Points on a hilly landscape, in no order, each with its height.
From any point a ball rolls to the lowest of the 2 points nearest to it. It stops when none of these is lower. Distance is the straight distance between rows; heights are no part of it.
zev (h 435): [10, -8, 15, 3, 6, 25, 26, -5, 9, 1, -2, -4, 19, 2, 28, -16, 5, -18, -1, 7, 15, -13, 3, 20, 3]
gen (h 269): [13, 8, -13, 12, -2, -10, -4, 25, 3, -15, 25, 4, -7, 0, -5, -11, 6, 6, -13, 8, 14, 9, 4, -15, 16]
kivo (h 426): [11, -8, 19, -15, -9, -6, 9, -23, 17, 5, -15, -29, 29, -4, 24, 3, -9, -14, 10, 9, 0, -12, -22, 23, 2]
kini (h 750): [-14, 5, 3, -7, 4, 12, 3, -2, 6, 10, -15, 13, -24, 19, 10, -17, -1, 12, 7, -18, -9, 13, -6, -28, -17]
pid (h 783): [-21, 6, -6, -2, 10, 4, -9, -1, -8, -5, -6, 5, -13, 17, -5, -11, 9, 4, 1, -16, -15, 22, 6, -21, -7]
bana (h 400): [4, -7, 34, -12, -4, 14, -5, -22, 19, -8, -17, -15, 26, -2, 13, -9, 19, -8, 27, 12, -3, -8, -9, 1, -13]
ruzo (h 471): [8, 9, -12, 3, 2, -15, -21, 29, 8, 1, 5, 26, -32, -1, -18, -10, -4, 11, -8, -16, 8, 8, 2, -35, 6]
Zamak (h 364): [-7, -11, -3, -1, 4, 1, 3, -8, -6, -7, -14, -4, 4, -11, 1, -9, 4, 1, 26, 20, -3, -1, -7, 22, 10]
Nom (h 620): [-3, 7, 20, 6, 15, -2, 9, -12, 1, 3, -4, 3, 3, 4, 5, 21, 2, 0, 1, 21, 9, 16, 5, 18, -5]
mosun (h 639): [1, 7, -11, 0, -15, 4, 8, 7, 7, 11, 3, 14, -1, 10, -6, -13, -7, -6, 14, 7, 1, -7, -24, -13, -11]
laku (h 270): [23, 9, 11, 10, 8, 7, 5, -8, 5, -10, 0, -11, 2, -1, 6, -4, -19, -4, -3, 1, 1, -4, 30, 19, 6]
Tol (h 513): [-5, 1, -7, 3, -2, 9, 0, 15, -4, 10, -19, 23, -27, 16, -9, 3, -7, 1, 11, -2, -6, -10, 11, -22, -3]
kof (h 612): [-5, 10, -13, 1, -6, 14, 0, -14, -10, 10, 6, -13, 4, -7, -4, -4, -5, -9, -5, 0, -12, -14, 2, -9, -1]
Fuzi (h 569): [-14, 5, 2, 13, -4, -3, 7, 17, 11, -4, 4, 19, -7, -5, 7, -2, -1, 6, -7, -16, 10, 2, 6, -5, -17]
Rik (h 523): [13, 0, -26, 2, 15, -18, -22, 23, 8, -7, 14, 15, -17, -3, -24, -12, 8, 21, -20, -29, 13, 9, 1, -21, 11]
duno (h 665): [-11, -4, 18, 11, -17, 3, 14, -3, 14, 6, -19, -10, 16, -1, 1, 7, -5, -16, 8, 12, -12, -13, -16, -9, -14]
zula (h 91): [24, -2, 3, 8, 1, -9, -1, 0, -11, -17, 12, -1, 0, -17, 26, -3, -23, -5, -19, -6, 5, 4, 34, 21, 11]
sovem (h 383): [16, 6, -12, 11, 0, -10, -4, 19, 9, 5, 9, 16, -19, 2, 2, -21, 2, 13, 2, -9, 12, -4, -7, -19, 16]
temis (h 648): [-11, -1, 11, 6, -13, 10, -6, -18, 2, 15, -4, -8, 0, -8, -5, 14, 0, -8, 1, 12, -18, -7, 0, -13, -10]
debok (h 424): [-11, -11, 16, -22, 20, 16, -12, -27, 12, 6, -27, 8, 10, 10, 3, 26, 18, -10, 31, 13, -6, 2, -14, -6, -24]
dukat (h 505): [19, -6, 13, 0, -2, -14, 17, -16, 6, 8, -10, -26, 4, -7, 32, -1, -14, -18, 10, 10, 6, 3, -11, 25, 14]
nula (h 741): [-15, -8, 3, -9, 1, 9, -2, 2, -5, -4, -14, -1, 1, 12, -17, 14, 16, -14, 35, -4, -8, 1, 3, 2, -11]
dabo (h 283): [-4, -8, 31, -13, -17, 16, 11, -7, 14, 3, -28, -6, 27, 20, 1, -13, 19, -19, 27, 18, -8, -9, -24, -3, -20]
suga (h 444): [-2, 4, 0, 2, 1, 3, -5, 2, -7, 7, -5, 4, -17, 20, -14, 4, -3, 1, -7, -4, -6, -12, 28, -10, 1]
feven (h 525): [-1, -7, -14, 1, -12, -9, -18, -1, -16, -6, 7, 6, -15, 13, -31, 18, 6, 21, -19, -11, -13, 5, 5, -16, -1]
mugo (h 526): [-5, 2, -20, 1, 7, -5, -2, 13, -13, -9, -6, 2, -12, 0, -19, -1, 1, 21, 4, -7, -7, 0, -7, -2, 17]
puren (h 271): [-19, -11, -12, -6, 6, -7, -12, -17, -5, 12, -5, -1, -4, -12, -2, 19, 2, -14, 6, 7, 0, 7, 5, 22, 4]
Mado (h 310): [5, 5, 13, 3, -6, 14, 11, -18, 12, 17, -10, -10, 17, 9, 28, -3, 4, -23, 1, -8, 6, -9, -12, 14, -7]
vuru (h 229): [-7, 8, 1, -4, 12, 3, 16, 6, 0, 26, -8, 9, 0, 3, -2, -6, -16, 2, -5, -15, 0, -10, -4, 2, -11]
zanaf (h 455): [1, -3, -6, 10, -1, 1, 13, 0, -22, 1, -3, -3, -9, -9, -5, -9, 3, 9, 15, 6, -6, -3, -18, 0, 9]
damar (h 710): [-13, -8, -6, -9, -12, 5, -11, 12, -6, -12, 5, 14, -4, 17, -16, 14, 7, 6, 17, -5, -2, 8, 3, -6, -10]
pafe (h 437): [6, -17, -6, -2, -10, -1, -15, 10, -15, -23, 23, -7, 12, -9, -13, 2, -5, 19, -18, -6, -5, 5, 8, 7, 11]
tef (h 599): [13, 7, -18, 9, -13, -10, 6, 3, -10, 1, 5, 14, -24, 9, -14, -13, 3, 6, 8, -3, 0, -7, -15, -28, -18]
Kar (h 537): [-5, 2, -9, 15, -3, 1, -13, 20, -2, -10, -4, 28, -31, 8, -16, 1, -1, 8, -1, -21, -13, 9, 9, -34, -7]
sut (h 328): [-24, 10, 5, -8, 1, 5, 11, 6, 0, 16, -16, -1, 3, 13, 8, 12, -6, 0, 5, -9, -8, -4, -18, -9, -8]
topa (h 365): [-5, -2, 0, -4, -11, 2, -2, 8, -4, -24, 14, -15, 12, -15, -10, -9, 0, 6, 1, 8, -2, -8, 4, 3, 7]
guvup (h 389): [15, 11, -31, 9, 14, -20, -23, 31, -17, -15, 5, 8, -1, -3, -5, 4, -3, 9, -19, -5, 5, -4, 4, -18, 26]
duzef (h 480): [11, -4, 15, -15, 1, 9, -2, -25, 15, -7, 2, -29, 27, -10, 15, 0, 6, -14, 18, 10, -1, 6, -2, 17, 5]
kop (h 678): [-7, -3, -3, 0, -20, 12, 2, 1, -1, -6, 10, 9, 1, 14, 5, 5, 13, -1, 14, 3, -5, -7, -11, -6, -20]
tulag (h 588): [-6, 0, 15, 13, -8, 8, 23, 23, 1, 6, -10, 2, 11, -1, 11, -11, 0, -5, 6, 4, -4, -18, -19, 1, -16]
mapu (h 707): [-14, 12, 10, 7, 7, 11, 5, -4, 17, 9, -8, 12, -1, 18, 12, -14, 4, 0, 7, 6, -1, 15, -10, -14, -22]
fisum (h 560): [11, 18, -18, 2, 0, -6, -12, 5, -11, -5, 15, 1, -11, 8, -20, 3, 7, 12, -6, -19, -6, 5, -4, -23, -12]
Zif (h 571): [6, 2, 14, -3, 4, -12, 10, -8, 3, -3, -3, -11, 11, -10, 19, 15, -11, 0, 0, 23, 7, 8, -10, 31, 11]
pugo (h 369): [12, 6, 3, -1, 4, 0, 4, 0, 16, -2, 9, -4, -10, 8, -14, -1, -7, 2, -5, -7, 5, 1, 25, 5, 13]
Biviz (h 253): [-2, -21, 13, -8, 0, 4, 0, -4, -2, -16, 7, -18, 8, -21, -4, 1, 13, 1, 19, 15, -2, 5, 11, 18, 13]
Far (h 662): [-5, 3, 15, -1, 9, 19, 8, -4, 9, 13, 0, 15, 3, 7, -1, 9, 5, -11, 6, 14, 1, 8, 4, 2, -14]
Kebad (h 78): [5, -7, 37, -13, -11, 0, 15, -4, 9, 21, -25, -4, 27, 10, 5, -12, 5, -29, 19, 21, 6, -6, -31, 15, 0]
lirir (h 562): [11, -1, -21, -10, 7, -21, -14, 9, 4, -18, 20, -8, -17, -9, -17, -7, 8, 25, -36, -20, 15, 2, -2, -13, 19]
dala (h 487): [12, -14, -20, 5, -6, -7, -19, 5, -18, -21, 15, 7, -4, -4, -21, 19, 4, 27, -33, 0, -5, 4, -1, -2, 19]
Dalo (h 573): [1, 4, -8, -9, -6, -3, 4, -13, -9, 2, 9, -20, 9, -13, -1, 18, -17, -5, -9, 3, -7, -6, 8, 13, 5]
tezek (h 472): [0, 6, -20, 5, 11, -15, -9, 10, -10, -2, 5, 3, -6, -14, 5, 2, -8, 17, -13, -10, 8, -7, -1, 4, 27]
diz (h 486): [-8, 3, 18, 15, -6, 2, 18, 13, 6, -4, 10, -5, 6, -8, 10, -13, 4, -7, -7, -2, 10, -5, 2, 7, -9]
nos (h 63): [-12, -1, -6, -6, 12, -1, 5, 2, 6, 22, 4, 14, -9, -6, -20, 2, -11, 0, -5, -7, -1, 9, 11, 11, -12]
vam (h 168): [-12, 5, -1, -1, -7, 6, 11, -8, 7, 13, -2, -11, 5, 11, 24, 15, 8, -5, 6, 1, 4, -13, -15, 9, 4]
Lof (h 617): [-6, -1, 2, 6, 7, -7, 6, -8, -14, 15, 3, -12, 21, -13, 16, 3, -14, -2, -7, 2, -12, 7, 2, 11, -2]
pubu (h 351): [-19, -14, 12, -16, 10, 10, -16, -24, 9, 11, -18, -4, 10, -5, 2, 21, 13, -13, 13, 14, 1, -1, 3, 5, -3]
kizad (h 189): [-5, -10, -11, -7, 7, -6, -8, -9, -14, 12, 9, 4, -10, -17, -13, 4, -7, -7, -13, -9, 10, 11, 15, 27, 3]
zir (h 531): [6, 6, -22, -5, 4, -18, -11, -8, -6, -6, 16, -10, 7, -10, 15, 9, -17, 2, -27, 5, 3, 0, 9, 7, 21]
fegur (h 812): [1, 11, -6, 1, 8, -2, 3, 4, -8, 1, 8, -4, -4, 16, 5, -21, 10, 8, -3, 5, -2, 14, 9, -6, -1]
gule (h 394): [5, -7, 9, 4, -3, 11, 17, -8, 0, 0, 2, 0, 8, -17, 10, -15, -4, -14, -2, 6, 11, -9, 11, 23, -14]
Nuf (h 252): [11, 1, -3, 14, -3, -16, -12, 4, -14, -17, 5, 5, -5, -3, -4, 7, -6, 4, -19, -1, 7, 13, 29, 15, 14]
kiveg (h 596): [22, 4, -18, -3, 8, -16, -11, 4, 0, -15, 30, 2, -4, -19, 4, -5, -4, 16, -49, -13, 19, -2, 8, -10, 12]

Call two points neighbours if one is among the 2 nearest of the other. Go from one point of each pair to the other, from neighbour to neighbour, staying as low as possible. Name the highest point that can't be avoided.
gule, zula => duno
gule, nos => zev
ruzo, Biviz => mugo
vam, nos => sut

For each start below, name the point where the ball stops.
damar => Biviz
nula => Biviz
pid => kivo
